A landscape with many valleys, sampled at points; each row gives a point and its height.
A ball rolls from a point to whichever of its 5 nearest points has the largest drop for the distance, and stops where none of them is lower. Distance is the straight distance between rows; heights are no part of it.
Vifi (h 164): [122 121 101  69  60 121 117  47]
til (h 292): [ 92 129  90 102  71 123 102  74]
taf (h 533): [ 98 111 106  92  85 110 105  61]
zezis (h 61): [116  78  84  57 108  73 132 108]
nemi (h 430): [101  85 120 130 112  90  64 143]
vobu (h 386): [106  85  83  73 117  71 122 114]
viba (h 322): [ 85 102 114 126 105 121  81 100]
gir (h 481): [105  91 105 114 122  80  85 140]
giv (h 390): [118 110 107  71  71 112 116  46]
Zakov (h 488): [114  92 101 129 111  72  88 165]
seb (h 174): [ 83 104 113 137  86 128  76 104]
dop (h 436): [104  88 114 129 117  87  69 146]
Gad (h 294): [ 84  97 115 125 109 112  75 111]
Suv (h 192): [ 92 132  80 125  63 136  88  92]
vepef (h 171): [103  93 103  77 108  90 110  72]
Pibe (h 367): [ 89 103 106 103 107 107  95  79]
Gizem (h 158): [108  83  93  73 118  82 114  93]
gafem (h 463): [ 95 123  99  91  77 118 106  62]
Salo (h 600): [109  92 101 121 116  79  89 156]
Levu (h 407): [ 88 118 103 112  87 124  96  73]
Vomo (h 416): [115  98  92 119 111  71 107 160]
Dupo (h 249): [ 89  98 109 106 119 108  92  93]
Nepa (h 516): [116  89 107 135 110  74  73 162]
Ridod (h 183): [100  94 102  84 110  96 105  74]
beso (h 173): [115  76  98  62 107  85 118  72]
Lop (h 147): [119  73  86  56 110  81 124  90]
bez (h 431): [ 85 120  98 117  82 127  94  81]
dal (h 369): [ 99 129  91  88  63 120 107  63]
Pono (h 656): [106  89  88  81 120  73 118 125]
fula (h 299): [104  94  94  98 122  75 107 139]
gera (h 287): [108  95 102  75 100  99 114  59]
rateb (h 437): [ 82 109 111 119  99 122  91  86]
Bukop (h 312): [113  92 103  70  99 102 112  54]
Mivi (h 457): [100 100 104  85  94 102 109  58]
reta (h 421): [109  94  96 115 120  74  96 150]
Duso (h 414): [100 122  99  88  74 115 110  57]
matan (h 146): [112  80  91  68 116  75 119  99]
tib (h 236): [118  72  86  55 105  79 130  99]
Mor (h 314): [116 112 105  68  67 116 116  46]
nolu (h 240): [ 98  93  95  97 126  86 102 120]
puva (h 280): [ 84  93 124 141  94 122  66 122]
betu (h 227): [ 89 139  78 117  64 132  88  85]
sazam (h 284): [ 90  95 114 120 118 104  81 113]
telap (h 300): [103  92  93 105 123  75 105 146]
lisiz (h 478): [ 86 112 105 101  96 114  99  74]
Toz (h 329): [ 84  89 126 138 104 110  64 127]
Mamo (h 291): [ 99  89  94  90 127  79 105 115]
rer (h 368): [ 97 104 105  85  99 103 107  64]
Neba (h 550): [115  87  90  61  94  64 152 131]
godu (h 371): [102  89 111 118 120  87  79 136]
ludeb (h 212): [105  89  92  79 124  77 109 105]
zal (h 272): [ 84 117  90 137  69 138  81 101]
rem (h 335): [ 97  91 116 126 116  93  73 136]
pir (h 472): [108 100  87  93 112  66 123 146]
Bufef (h 163): [109  84  97  73 112  89 112  74]
lupuz (h 248): [ 92 140  77 109  63 132  99  78]
Kulaf (h 143): [113  84  86  66 111  70 128 118]
Boret (h 295): [ 96  91 114 124 120 101  77 128]
binal (h 266): [101  92  95  99 125  81 101 134]
Tise (h 366): [ 92 120 101 103  82 121  99  68]
nunop (h 413): [120  94 106  67  89 103 117  49]
Bagob (h 491): [110 109 103  78  81 112 110  49]
muze (h 365): [ 94 130  89  91  65 123 106  65]
Batuk (h 193): [ 95  94 105  96 121  94  98  92]
bek (h 323): [107 120 101  81  64 116 110  53]
pas (h 492): [ 83 117 103 122  90 126  90  88]
ped (h 223): [ 79 101 112 145  82 132  72 110]
Voto (h 215): [ 94  98 102  93 115  97 103  84]
raned (h 81): [ 86 129  81 134  66 137  82  97]
ziso (h 293): [ 97  89 107 110 125  88  86 127]
Dopir (h 320): [ 81 122  94 130  74 135  88  95]
maka (h 265): [ 83 108 102 143  72 136  74 107]
Veno (h 654): [106  88  85  74 112  68 127 129]
Nale (h 281): [ 92  96 113 112 121 103  87 109]
zupok (h 559): [107  85 109 127 115  80  76 150]
ganum (h 296): [ 89  88 120 128 114 109  71 124]
pagur (h 307): [ 84 101 113 117 109 112  86  96]
Refan (h 218): [ 98  92 102 100 125  87  95 106]
favub (h 359): [112  99  93 110 116  66 118 154]
Tubu (h 465): [114  81  86  58 100  69 147 119]
ged (h 313): [ 96  88 115 125 120  97  74 135]
nazar (h 161): [103  89  95  80 119  85 105  91]
vob (h 219): [ 90 123  79 140  59 137  77 101]
mer (h 86): [114  76  88  58 114  77 124  95]
lum (h 595): [111  98  87  81 105  63 140 144]
Gud (h 263): [113 123  95  74  56 120 112  51]
mifi (h 85): [118  85 102  69  98 100 115  56]
bisat (h 426): [ 88 108 109 110 104 112  95  81]
gifaf (h 376): [ 93 104 106  96 106 107 100  73]
tak (h 412): [ 81 109 109 129  87 131  86  94]

Write out the way that a ball takes from each point below.
muze | til, lupuz, Suv, raned
Tise | til, lupuz, Suv, raned
Toz | puva, seb
Ridod | vepef, Bufef, Gizem, mer, zezis
Refan | Batuk, nazar, Gizem, mer, zezis
pas | Dopir, raned
pir | fula, binal, nolu, Refan, Batuk, nazar, Gizem, mer, zezis

Two balls start at each pair of points below. Name the first point that both come to, or write none.
Levu / rateb | none
dal / Duso | none
Salo / Pono | zezis
Bagob / bek | Vifi
Zakov / favub | telap

Call two points neighbours if one is among the 5 nearest of the other. Go from one point of each pair to the other, from neighbour to neighbour, staying as low as possible. Name the highest point that can't be avoided.
zezis / mifi | Bufef
zezis / raned | Gad
seb / raned | maka
